Points on a hilly landscape, in no order, each with its height.
A ball rolls from a point to the lowest of its 2 nearest points, and stops where none of them is lower. Distance is the straight distance between rows; heights are no part of it.
J692 height 535: [  4   5   9  -8   0 -12  -1 -10  14 -10  17  13   5  -8  32   2   4   3
   9  20  14 -26  -9  -8  13]
J512 height 633: [ 17  -3 -14   0   7  -5   5   5   6  -4  16 -11  -9   5  -9   5  -7  -1
 -10  14  -4 -29   7  -2  27]
J425 height 587: [  8  -3  -8   9 -10 -12   0 -14 -15   1  -6  10 -14  14   8   5  14   6
  16 -18 -10   1   1   5   5]
J255 height 333: [ -1 -17   2  11 -24  13   4  21  -8   1   1   8  14  -2  -8  11  27  -3
 -14 -12   6  13  -6  -4  -2]
J461 height 249: [ -1  -1  -6   9   0   7  13  13 -26  -3  -3  -1   1  26  11   1  -2  11
 -11  -3   8  -5 -17  22   1]
J666 height 314: [-28  -2  -5 -17   3  -8  -6  -4   3  11   0   1 -19   8  -4  -6  -6   2
   0 -18 -10  13   8  -2 -27]
J994 height 218: [ -7 -11 -17   1   4 -13 -14   9  15   1  -6 -14  28   7 -28  14   2  -4
 -11 -17  15  22  -7  19 -23]
J104 height 464: [-12 -10 -21 -12  -3  16   6  24  21   7  -8 -20   6  11 -14  -4  -7 -10
  -6 -12  -1  25   3  16  -7]
J353 height 402: [  0   8 -20   5 -24   9   4   2  12   4  10 -18 -16  13  12   4  -7   0
  -2   8  -2 -10  11  17 -19]
J642 height 262: [  1  -4  -6  -2  -3  12  11  11   0  -2  -7  -2  28  -2 -31  -8   4 -16
 -13  13   2  27   4 -21   2]
J511 height 202: [ 14  11   1   2 -10  -9  10  16 -12   1   1  -8 -13  11   6   3  -9  10
   7 -18   0  -5  -9  11 -20]
J691 height 396: [-21 -18 -16 -11  -6  16  -3   1   0  12 -15   8  21   7 -25 -13   7 -21
  -6 -15 -19  27  -5   0   8]
J375 height 499: [ 18   1   3   4 -16  12   1   1   7 -20  15  -1   6 -27   6   0  -5 -14
  -3  21   2 -19  -8  12  17]
J58 height 294: [ -7   1 -12  -7  -5  -4 -14 -20  14 -13  -2 -10  -6 -16  14 -30  -6  -2
  11   7  -2  -2   1 -12  19]
J631 height 398: [-17   7   9  10   3  -2   2 -15   1   4  -2  -7  -8  21  24  14  -2 -13
  -3  -2  -4  -3   0 -15 -12]
J805 height 452: [ 27  18 -14   0 -10  -9   4  -8  17  -6  13  -1  -8  -5   1   0 -13   7
  12  15 -11 -38   3  13   4]
J395 height 493: [-10   6  -9  -1  -4   3   9   8   1   8 -12 -29   4  11 -26   1   2  -4
 -15  -2 -10  15  11 -11 -19]
J250 height 488: [  4  12   4 -11  -8 -11  11  -7  11  -9   7   4   5   1  10   1  -4 -17
  11  14   1  10   8 -17 -19]
J318 height 563: [ -5  -8   4  -5  13   1 -16  -3  12  -9   1 -26  -4 -11  -6  -9  -6  -3
  -8  -8  -2 -18  -8 -21  38]
J585 height 466: [-19  -2  13   4   2   2  -6 -16 -17   6 -10   2  -3  -6   0   6  22   4
   3  -9  -7  13   2   1 -11]
J195 height 389: [-14   8   4  11  15  10   2   5 -12  12  -1  -5  -3  16  -2   3 -12  10
 -19  23   7 -10   4   2 -17]
J840 height 200: [ -8   6  -1 -15  -1 -11  13   0   5 -16  14 -18  -6  -3  11  -9   0   6
  -9  20   5 -29   5   0   9]
J191 height 784: [-21  -4 -11 -10  -3   1   5 -18   5  15  -6  -8  19  10   0   5  29  -5
   5   0  -9  29  10   0 -10]
J452 height 342: [  1  22   0  14   2 -11  -6  -9 -10  -2 -19   9  -1  10   8 -17 -14   1
   5  10  -1  -5 -12 -19 -14]
J607 height 243: [ -7   4  11  -1   9  -6  13  -3 -15   3  -2 -18 -10  23  13  12  -1  11
   1 -24  -6   0  -4   7 -18]
J45 height 331: [ 10  11  -3  12   4   0 -10 -20   8   8  -2  -7  -4  -5  14   5  -4  -2
   2  16 -15  -7  13 -11   0]
J721 height 376: [  5  -3  -8  -8  10 -12   7   5 -19   8   7   1 -21   7 -22 -12 -14  28
   2 -14  -5  -7  11   8   9]
J806 height 420: [ 13  -1 -16  -6  17  -7  -2  13  -6  21  -8   4  -3  16 -14  -1  -3  14
   8 -18   0  27   1   7  -2]
J701 height 315: [-15  -8 -13 -13  -8  15  19  15   8  -7  -7   0  18   5 -15 -19   6 -14
 -11  20   4  24   5   0  13]
J169 height 556: [  7  11  37   5  10  -1  -8 -17  13 -10  -2 -16   7 -15  19  18  -8  -4
   7  -6  -2 -41 -17  -9   9]
J965 height 778: [-28   0  -5 -24  -6  -7  21  -6  -2   5   0  -8   8   5  -7  -4  28   4
   2   0  -5  18  10   5 -11]
J57 height 134: [  0 -10 -14   8  -5   8 -11  23  19  -6  -4  -9  34   4 -16  17  -2 -17
 -19 -13  13  24  -6   6 -17]
J975 height 270: [  6   2  -3  -5 -14  -7 -12  -7   7 -17   3  -6 -12 -36 -11 -23 -10  -4
  12  13  -5   0  11  -7  10]
J625 height 437: [  3  -8 -20  -5 -11  16   5  21  23   1 -15  -8  19   4 -18  -8   0 -17
   8 -12   8  35  -3   1   5]
J734 height 271: [  9  13   7 -12  13 -19  20  -3  -6 -12   9   3 -10   3   5   0 -12  10
   1   6  -6 -22   5   6 -13]
J75 height 369: [-12  14   4  12   5   1  -6 -11  -8   2 -19  -5   4  17   7  -1  -5 -12
  -6  10   0   9 -10 -21 -20]
J797 height 390: [-10  -1   3   6  -3  14   6  23  -4  -3  -7 -13  22  -6 -13   5  16   3
 -28   8   5  14   0  -5 -23]
J286 height 475: [-11  -9 -20 -15  -2   7  16  20   0  12   3   2  15  15  -3  -3  23  21
  -2   2  10  19   1  25  -3]
J438 height 292: [-12  11   7   2  22  -1   6 -28  -7 -11 -12   7   7   7  31  -7  -9   1
   9  19   1   0   0  -4   3]
J599 height 375: [ 17   0  -8   0   8  -3  -8   1  -4  -5   1  -1 -12 -11   5  -6   7  20
   8   4   0 -10   1  18  23]
J472 height 204: [ 10  -3  26   6  15  -6 -19  -1  -3  -5   6  -6  -3 -23  -6  11   9  17
   9 -13   2 -32  -7  -9  26]
J440 height 548: [ -1  13  36   7  16 -14 -11 -17  12 -10 -11   2  -1  -7  24   7 -18  11
  13 -12  -2 -40 -14  -7 -11]
J374 height 320: [-30   4  -3   2  25   0  -9 -18  -9   2 -20   2  -9  14  17 -18  -8   9
   1   7   2   1  -1   2   1]
J256 height 363: [-24 -10  -5 -22  -9 -20   1  -8  14  -5   4  10 -19  10  24 -14  -3  -3
   3 -20   0   3   0  -3   5]
J102 height 346: [  3  -2   2  -2   6 -14  -2 -14   5  11  -2  16   1   6   9  -8   1   3
  11   5   3   6   6 -32  22]
J912 height 576: [ 13  -2   3  10  14   8 -11   9   2  -2   1  14  -8   0  11   6 -18 -16
  -2   4   8   6 -10   4   6]
J670 height 454: [  3  -2  23  -4  -2  -4  -9   0   9   0  14   0  -9 -25   9   9  -5 -13
  11  -4   2  13   7  -9  -9]
J515 height 433: [  6 -27  -2  10  -1  21  -8   1  -8   5 -11  12  12  -5  -4   1  10  -6
  -3 -20  -8  26  -1  -2  26]
J29 height 391: [ 19  11  -7   6  -8   9  12  -5  -7 -11 -12  -9  18   2  -9  10   9 -11
  17  -5  -5  19  -2  12 -12]
J567 height 298: [-21 -23   5   3 -11  16 -11  10  -7  14   0  21  -1  -5  -4   2  22  -1
 -15 -15   1   8  -4   5   3]
J609 height 456: [-14  -3  15  10  -8   3 -12 -23 -17   5  -4  12   7 -15   9  -2  16  -3
  13   1   2  15  -1 -15  -2]
J22 height 675: [ 12 -15 -18   5 -12  20  19  29   3   7  -3  -4   9   1 -17   2  10  14
 -12 -10  -3   8  14  10  13]
J900 height 347: [ -3 -14  -5 -12 -13  13  23   3   2  -6  -1  -2  16 -13  -9 -16  15  -7
   3  11  -1  16   8   2  28]
J725 height 313: [ 11   6  12   2  12  -6 -11 -16  11  -3   7  -4   1 -16   6   3 -18  -9
   4  18  -4 -17   5 -24  15]
J143 height 397: [ -4  -1 -12 -11  11  -7   2   7  -2  12  -6   5 -13   4 -17 -15 -10  10
   1  -4  -3  13   9   0   9]
J630 height 358: [  6 -11   9  17 -23  14  -2   3  -9   4  -1   3  19  -8   0   7  14 -15
  -1  -1   5  19  -9 -19   1]
J304 height 421: [ -3   7  -9 -15   5 -13  18  19  -2   8  -6 -18   9  26  -2  -5  -3  12
  -5  -6  15  13  -9  -5 -16]
J271 height 237: [ -6   3   6 -21  -1 -27  10  -1   1 -26  15   7 -14  -3  14 -10  -6  12
  -1   5   4 -27   1   0  -3]
J864 height 301: [  9  13  13  -3  20 -25  11 -14   1 -17  -4  15  -6  -5   4  -9 -18  12
   5   7 -14 -17   8 -14 -22]
J387 height 478: [ 20  -4   1   9 -14  16   4  14  -3 -13  10  13   7 -17  -7   4  -1 -16
  -6  17   5  -1   1   8   8]
J43 height 92: [ -3   8   7   0  -1  -1  13   2 -21   5  18   2  -5   4   5  11   4  19
  -3   8   6 -11   5  29 -30]
J923 height 419: [-2 -5 -4 -4 10 -1 -5  7  4 23  4 14 -4  0 -5  2  4  3 -2  6  5 15 11 -7
 -3]
J65 height 517: [  0  -1  17  17 -12  17  -8  14  -5 -11  -1  -1  12 -23   4  -6   7  -3
 -21  15   9 -19 -13 -10  13]
J593 height 319: [ 10  10   9  16  -2   8  15   6 -29  -3  -7   7  12  14   0  12   6   2
 -13   6   0 -12 -19  12 -10]
J951 height 446: [ 19  -4 -13  11 -29  12  -2   5  -1  -7   1  15   8 -12  -5 -16   2 -10
   9  20  10   8  -3  -6  23]
J235 height 364: [  6   1  -1   5  -6   3  20  18 -13  -3 -15  -7  13  10  -9  -8   9   1
 -16   4   1   6  -8 -12  15]
J628 height 256: [  7   6  15 -10  -2 -10  10   6  -1  -3   3  -1  -2 -16 -17  -9  -5  -9
   1   6   4   8   6 -25   8]
J313 height 370: [  5 -18   0   0  -8   5  -7  -2  -2   3   1   5  10 -13   3 -18  -1  -6
   4   4  14   6 -11 -29  42]
J135 height 720: [-17 -19 -20  -6 -10  10   5   2  -7  17   6  -4   7  30 -28   5   6   4
 -11 -19  -5  11   4  13 -12]
J865 height 462: [  2  13  -7   4  -2   4   4  -6  -3  -3  11   1   1   2 -14  15   2  -7
   6  17  -6   7  16  19 -34]
J435 height 549: [  4   0  14   4   5  -6  -3   8  10  15  11   9   1   5  31  13  10  12
   3   8  19 -20  -3  -5  13]
J264 height 395: [-24 -11 -12 -21 -14  -3   6   4   6  -9   5   6 -15   6   4 -22  -2 -12
  -1  -6   0   5  -4  12  13]
J584 height 392: [ 13  -5  -4   1   7   0   3   0 -20   7   6  -5 -17  -4 -10   3   6  26
   1  -6 -11  -7  13  23   8]
J682 height 662: [ 11 -16 -15  14  -2  20  18  14 -12  -2   0  -2   4  18 -13  12   3   7
 -18   0 -10  -5  14  10  13]
J107 height 518: [  1  -3   6  -6  -3   0   5  -8   1 -20  13   3   3 -12  21  -4   0 -15
   1  17  12  -4  -4   1  19]
J216 height 485: [-17  -9 -16 -33  12 -14   8   7  19  30  -1   3  20  19 -17  -7   7   2
   9  -9  -5  26   5   6  -5]
J803 height 240: [  0 -13  16  -2  -3  -8 -14   7   2   3  16   8 -23 -16   2  13   7   6
  -2 -20   3 -11   4   7   8]
J492 height 210: [-15  -7   9  -4  -7 -12 -22   3   7   3  17   3 -27  -8  17  -1   3  18
   1 -12  16 -30  -1   2  -4]
J967 height 410: [-14 -15   8  13   9  15 -26   2  -6  -6  -3  24  -2 -13  -2  -5   5  -1
  -8   4  13  -6  -9   4  27]
J93 height 107: [ 16  12  16  -8  12   0   7  12  12  -6   7  -7   0 -11  24  -2 -18  -6
   0   8   6 -13 -12   8   1]
J979 height 768: [-22   1 -18 -28   5 -11  27   1  -3   4   4  -3   9  23 -28  -6  10   8
   5  -2   5  14  11  15 -17]
J308 height 348: [-23   6 -10   5  20   3 -10 -11 -10   4  -4   3  -8  10   6 -12 -10  16
 -10  22   7 -17   7   6   2]
J370 height 429: [ 14  15 -20  13 -20   2  -1  -5   8   7   7  -6 -12   0   5  -1  -4   9
   2  22  -9 -25  11  16  -6]
J202 height 145: [ 18  15  -5  -8  -4  -1  15  15  12 -11  -4 -13  -7   3  21  -7 -19  -6
   8   5   5  -2  -6  14   1]
J600 height 177: [ -5   2  13  -5  11 -16 -24   0  17 -16  12   8 -12 -13  26   1  -8  15
  12  -5  15 -33 -11   5  -1]
J200 height 447: [  6 -19  -1  13  12  28  -7   1 -12  -6  -5  10  16 -15  -7  14   6  -6
  -8 -13  -8  29   2  12   4]
J928 height 460: [ 14  -6  -5  12   1  17  -8  -8  -4   6  -3   6   8 -18  -9  10   9  -3
   7   5  -8  23  13  10  -4]
J754 height 159: [ 17  14  -1   4  -8  -1  10   4 -11  15   4  -8   1  17   6  16  -5  15
   1  -2  -3 -11  -3  24 -31]
J708 height 268: [  8 -16   3   9   3  15   1  18   1   6  -3 -18  11   2  -7  28   9   0
 -14 -26  -6  17   0   9 -19]
J328 height 577: [ 19  21  15  15 -10   2 -18  -2   3   3 -16 -11   2 -18   5 -13  -8   4
   3   5  -3 -28 -21 -11   6]
J346 height 455: [  0   8 -10  -2  -8 -11  10  16   2   3  -4 -22  14  22 -22  10   4  -3
  -5  -8   9   9  -4  -4 -25]
J403 height 473: [ 31  17  -5   7  -3  -9  -5 -28  13  -4   7  14   2  -4   7   3 -14  -2
  10   8 -15 -38 -14  -3  10]
J521 height 747: [-21  -4 -21 -10  -4  -6  17 -10 -16   2   6  -4   1  34 -22   3   4   1
  -4  -5  -2   9   8   7 -17]
J219 height 353: [ -4   0 -13  14   3   8  -8 -13   2  19  -1 -17 -14  10   9   7   2  10
  -9   7 -13  -4  15   5   0]
J117 height 160: [ -3   5  -2 -16  -7  -8  19   9  14  -8   5 -21 -15   6  15  -8  -9  -3
  -5   4   2  -6   7  -3   8]
J860 height 144: [ 11   8   9  -4   7  -5 -18   6  13 -15   9  -1 -10 -31  17  -5 -14   3
   6   4   9 -19 -13  11   5]
J603 height 217: [  8  -8   0   3  11   2  -7   8   6   5   3  -2  18   5  -8  28   4 -17
  -6 -12   6  24  -3   3 -18]
J199 height 322: [ 14   4  21   2  15 -19  -3 -23  -4 -23  -3  13  -6 -14  -1  -4 -18  -2
  13 -10 -14 -11   4 -21  -1]
J602 height 503: [ 12  11   0  10  -4  -4 -18   0 -10  -4   0  14 -17 -11  -6   0 -10  -4
   8   1  -5  -2  -3   9 -19]
J915 height 387: [-21  -9  -6   0   8  20  -1   8  -4   8  -8 -16  -6   3  -2  -8   0   7
 -23  -4  -9   6   6  11   1]
J64 height 457: [ 10  -7 -22  -8   0   1  11  14  13  10  -3   1  22  19   1  11  17   3
  11  -1  16  29  -2  11  -1]
J942 height 360: [-28 -12   6  -9  13  -3 -18  -2  10  27   0   3 -18   4   2  -3  -5   1
  -9 -18 -11  -2   7  -5   9]
J886 height 494: [ -9   1 -13 -17  -2 -10   9  12  -3  13  13  14  -5   8   5  -9  11  23
   7   7  15   9   9  17  -7]
J612 height 235: [-19   3   9   5   5  -9   3  -7 -22  -9  -2  19  -2  11  15   0   8  12
   0   4  11 -14  -9   9  -3]
J762 height 374: [-23 -18  -5  -7  13  14  -6   4   9  34  -4  -3  -2   5   2  -5   2   1
 -18  -7 -16   9  12   2  11]
J74 height 377: [ -4   6 -24   2  -9   8  -2  -3  15  11  -5 -17 -16  11  13  -7  -8  -3
   3   7  -8   9  17   7  -4]
J978 height 394: [ -4   6   3  -1   1  -3  13  16  -7   9 -14 -12   6  23  10  -7   2   6
 -11   0  11   6 -17 -17   2]
J293 height 151: [  1   5  17  10  -1   0   3   5 -21   6   3  -3  -7  -6   6  10   6  19
  -6  -1   1 -31  -2  20 -12]
J752 height 439: [-27  -8  -7 -10 -13   4  -2  15   0  -1  12   1 -17   9   0 -15  -7  -4
 -22   2  12  -4  -4  12  -5]
J384 height 620: [ 15   4  -2   4   8  -2  -4  -8   5 -21  11 -19  -4   2  -6   7  -8  -4
  -7   4  -7 -42  -8  -4  25]
J552 height 251: [  9  -1  -1   1   2  -2 -26 -11   4 -11   6  -4  -9 -36 -11 -10  -2   5
  12   0  -2 -11   3  -6  23]
J7 height 609: [  8   1   3   8  16  -1 -11 -16   2 -15   3  -8  -6  -1  16   8  -9  -2
   5  -6  -5 -26  -9   7  22]
J392 height 442: [  6  -2  20  -3   7  11   5  -1   7   3  10  -7  15 -18  14  17  -2 -21
   0   9   7  20   5  -9  -9]
J184 height 541: [-15   1  15  13  12  -3 -26   2   3  -1  -7   6 -15  -2  -2  -1 -20  -5
  -6  -6  10 -11  -7 -15   1]
J220 height 552: [-18  -3  -3 -11   3 -11  -8 -10   9   0   3 -18 -12  -7  -7 -14   4   7
  -9  -1 -10 -20   7 -17  21]
J457 height 789: [ -5   4 -12   0  -8   0   4 -17   4  15  -8  -2   9  25  21   7  20  -1
   8  -1  -3  25   1 -10  -3]
J720 height 365: [-16 -16 -23  -8   4  25   8  15   5   2 -11   5  18   7 -30 -15   1  -9
 -19   0 -17  25   3   7  11]
J536 height 570: [ 23  26  15   2  -2  -4  -9 -18   9 -12  -8 -13   5 -26   4 -12 -24  -5
   6   2 -15 -31 -17 -12   1]
J920 height 539: [-16   2  -4 -11  -1 -15  -1 -16   5  -4   7  -2 -17  -6 -18  -9  -6  -2
  -7   9 -15  -9  23 -19   3]
J137 height 522: [ -3   5   9   9   0 -18 -19   0  -5  -7   0  29 -19   0  -2  -5 -12   2
   5  -4   8 -12  -8 -11 -11]
J417 height 506: [ 15  16   9  15   2  -2   5 -14  -4   3   0  20  -2  15  14  21  -9 -12
   8  -1 -10 -16 -14   5 -16]
J651 height 435: [  1 -13  -8  -5  -3   3  -6   9   2  27  -2  25   9  -3  -6  -6  20   4
   6  -1   5  28   1  -3  13]
J42 height 469: [ -9   4   4 -13  -4  -6  -4   3  14  -3   6  -3  -2  -9   0   7  -1 -16
   8  -7   5  24   6  -9 -31]
J790 height 288: [ 10   7  18   7  14  -8   3  -6  -8   1  -6  -1   2   0 -11   4 -10 -12
  -6   8  -4  -5   0 -24  13]
J671 height 153: [-16   3  -5  -5  -8  -4  13   2 -23  -7  -3   5  -1  23   5  -7  16   8
  -5  -3  10   4 -14  14 -11]
J760 height 564: [ 15  16  21  -1   2  -1  -8 -29  18 -17   5 -12  12 -24  16  -1 -16  -9
  13  -4  -7 -43 -24 -13   4]
J724 height 557: [ -8  -7   9   6  20   9 -18   7   0 -10  -7   0 -12  -1   8  -5 -24 -12
 -13  -5   7  -5 -12   2  19]
J961 height 646: [ 25  -5  -6  15   3   7  10   2  -7  -1   4   5   1  11  -6   9  -1   2
 -13  14  -9 -18   3   2  26]
J826 height 418: [-10 -18  -3  -9   3   8   2  -4  -7   8 -13  10   3  11  -5  -7   7 -13
   0 -20 -14  19  -7  -1  23]
J17 height 512: [  0  13  -5 -22  -6 -14  17   7  13  -7   7   6  11   6   0  -2   8   0
  16  14  17  20   7   2 -23]
J483 height 388: [ -9 -13   2  -4   0   4 -16  -1   2   1   3  18  -4 -13  -2 -17  -1 -12
  -2   0   5   6  -6 -10  29]
J465 height 520: [ -7   6  -8  -2   2  -3   6 -10  -2   7  -5 -15 -13   3 -24  -1   2   1
  -6   6 -20   6  23 -15 -11]
J334 height 490: [  3  -3 -22  -5   9  17  -1  20   9   2 -10  -6   9  -1 -11  -2   1   7
   2  -3   3  30   7  29 -11]
J35 height 295: [ -7   0 -20  -5   6  -6 -10   5   6   8  -1 -13   3  11 -34   5  -8   2
   0 -17   1  21   7  19 -32]
J784 height 359: [ 12  -6  -2 -11  12 -21   0  -3  -6 -13  11  17 -22  -5 -19  -9 -14  15
  10  -8  -6 -11  10  -1  12]
J905 height 483: [ -5   5   7  11   1  -3 -12  -4 -18   4  -5   6 -13  -9 -18   3   8   7
   5 -13  -7  11   4   7 -27]
J652 height 593: [ 22   8   2   5   1   4  -9  -4   3  -1   3  17   8  -6  12   3 -27 -23
  15  11  10  14 -10 -10  -7]
J711 height 515: [ 10  -2 -13  -1   4  10   1  24   5   3   0   6  19  -8 -29   6  13   3
   2  10   9  25   9  20 -16]
J274 height 574: [ 13   8  -2  -3  -8 -13  19 -17  -8  -8   0   7  -2   6  11   4  13   6
  22  -2  -6   6   7   3  -9]
J233 height 280: [-24   1  10  -6  19  -6  -2  -3 -11   6 -10 -10 -15  13  -1  -1  -9   7
  -9 -21  -5   3   2  -2 -18]
J802 height 284: [-17 -10   6  -4   5   2   4   6   0   5  10   2   3  15   2  21  10 -13
 -15  -9   7  10  -2   2 -16]
J359 height 701: [ -5 -18 -22 -10  -2  11   3  20   3  20  10   7  -5  16 -32   2  -3   5
  -4 -11   2  16  12  19  -8]
J974 height 340: [  4  -9   9  -5  21 -27 -11 -18   3 -20   5  27 -15  -6  -1  -3  -6  16
  10 -13  -5 -19   5 -13  10]
J971 height 344: [ -7 -10 -19  11  -8  27  -1  20  -5   6 -13 -18   8   6  -1  -1   1  14
 -22 -13  -6  11   4  14 -14]
J354 height 185: [  6   8  29  10   1  -6 -16   5  -1   2   0  -3 -12 -18   7  10   6  19
   5  -8   7 -38 -11   4   3]
J432 height 540: [ -2  16  21  11   6 -13  -6 -10   1  -7 -10  -6 -11   3  12   2 -21   1
   1  -7 -11 -29  -5 -11 -16]
J217 height 527: [ -1  13  13  17   7   0  -9  -4  -6   5  -5   6  -9  17  18  12 -20   1
  -2  -1   4 -26 -14   5 -16]
J276 height 317: [  1  16  -1   7   1  -9 -18 -18   1 -12 -11   4  -2  -9  13 -26 -11   5
   9  19   3 -14 -11 -21   5]
J675 height 528: [  1   7  27   3  -4   1  -4   2   0 -14   9  -9   8 -30   6  -2   9  -1
  -7  15   8 -31 -14 -11  13]
J232 height 426: [  0  14   4   6   1   9   4  19  -5   5  -2  -9   9   2  -1   2  -2  -1
 -16  18   5   2  -7   4 -27]
J309 height 356: [ -3  -9   6   3   3   0  -2 -15  -4   5 -12  -2   4   3  18  -8  -1  -3
  10 -10   6   7  -9 -28  32]
J294 height 448: [ -5  -9  -3   3 -13   3 -14 -14 -10  17  -5  21  10 -10   6 -12  21   1
  14   0   5  24  -3 -15  15]
J430 height 417: [  6  -3  14  14   0   4   5 -15  -1   2   1  -9   1   8  24  18   7 -13
  -2  -7  -8  -4  -2  -9   9]
J907 height 269: [-20   9  21   7  15 -10 -10 -26 -15 -10 -12  19  -1  -4  17  -3   2  10
  14  10   6 -11  -1  -5  -1]
J456 height 302: [ 11  -3   4  21 -10  22  -3  21   0   1 -13 -16   7  -5   7  16   5   2
 -18 -13  -8   5  -3   7  -9]
J939 height 341: [-25 -13  -2 -23  -3 -11  -2   1  11  17  10   4 -22  11   8  -4  -3   1
   0 -28 -10   1   4   1  -4]
J400 height 422: [  6  12 -16   3  -4  -3  10 -11   9 -14  -5 -12  18   8 -22  13  11 -12
  18   4  -1  16  10  22 -26]
J355 height 538: [ 17   9  22  -5 -16 -11  12   6   2 -12  10  -7  -2 -21   4   4  10  -2
   4   1  -1 -27  -9  -9   9]
J918 height 599: [  9   3   3  16  -6  -4  -9 -10 -16 -11  -5   5 -15   6   9   4   3   3
   8 -13  -5 -22 -12   8  13]
J813 height 431: [ 12   0  31  11   9  11   0 -16   1   4   5  -3  10 -14  19  23  -7 -20
   7   2  -3  -4   0 -14  -1]
J960 height 474: [ -9 -19 -18 -16   7  -3  -1   8  17  23   0   7  27  16 -13  11  15  -4
  -2  -8   7  31   3   8  -4]
J639 height 381: [ 17  -5  -5   1 -17   6  10   2   2   1   3   7  23   4  -1   3   0 -23
  14   4  14  27  -8 -22   3]
J977 height 516: [ -5   9  -7 -16  -2 -15  10   5   1  -8   5  20  -8  -4   0 -15   1   7
  10  17   9  10  10   5 -12]
J811 height 562: [ 20   9  -2  -1 -33  -9  22  -7  12 -14   6   3  -6  -1   5   1   7 -10
  32  -1  -3  -2  12   3  -2]
J330 height 550: [ 20   3  13   3 -32  -7  11   5   2  -9   9  -2  -7  -9   7   7  15  -8
  13 -11   0  -4  -3   0   1]
J946 height 267: [-19 -17   6  -7  -4  -1  -8   2  -3   6  13  14 -14 -12   2   1  18   7
  -5  -4   5  -5   5  13  14]
J513 height 487: [ 25  11   9  14  -2  -4  -7 -30  -1   0  -1  22   3  -2  13   8 -16 -12
  18   3  -9 -15  -8 -14   2]
J301 height 361: [  5  -7  -2  -8   2   1  11  -8 -10 -10  -3  -2  -3 -15  -3 -13  13   6
   7   3  -7   8   8   5  27]
J925 height 472: [  7  -8 -14   8 -16  23  -8   0   3  -4 -11  -7  -4 -24 -13  -4  10  -2
   8  -6 -12  22  16  14  -1]
J615 height 362: [ 21   7   3  19 -11  10   8  -4 -18  -7  -9   4  11   3   5   8   6  -8
   2   6  -6   3 -13   7   3]
J520 height 438: [ 26   1 -11   0  10  -2  10  11   1  12  -5   3  11  16  -4  13   4   2
  11 -12   3  26  -1   1   4]
J533 height 486: [-13  -8   8   9  -4  16  -4  17  -6  -7   5   3  -7  -5   3   0   0  -7
 -30   7  10 -10  -8   8   1]
J344 height 345: [-23 -10   4  -9   4   9   9  11  -7   2  12  -6   8  -2 -11  11  18   0
 -24   7   5   7   8  10 -20]
J962 height 229: [  0   0   6   3  16   2 -24  -7   8  -4  16  -4 -11 -28  -9   8   5  14
  -2  14  -3 -26   9   4  11]
J502 height 330: [  4   6  14  -1  20 -20  -4 -18  14   4   2   9  -3   5  18   5 -11   9
  11   6  -3 -15   9 -27   6]
J498 height 684: [ 12 -10 -15  -3  -3  11  15  30   2  15  11  -4  -9   7 -14  -1  -3  18
  -3  -4   8   4  13  17   6]
J743 height 206: [  1   2   3  -5  -8   1   5   8  -1  -6  -5  -7   6  -6 -30  -6 -11 -26
  -3  -1   2  27   2 -24  -2]
J61 height 323: [  5   4   3   8  -5  -1   6  -1  -7 -10  -9 -10   3   6  -2 -14  -5 -10
 -11  12   3  -9  -8 -27  29]
J25 height 411: [ 16  -1 -14   0 -21  14  10  16   8  -2  -9   0  15   0 -15 -15   3  -7
  20   4  13  26  -2  -5  13]
J411 height 495: [  9  19  -5  10   3  -2  -6 -16  -6  -2   0   8 -13  -1   1   5 -15   2
   6  15 -13 -10   8  14 -34]

For each start below, name the point where the ball stops.
J318: J743
J521: J43
J330: J43
J639: J93
J17: J43
J928: J743
J784: J93
J457: J43
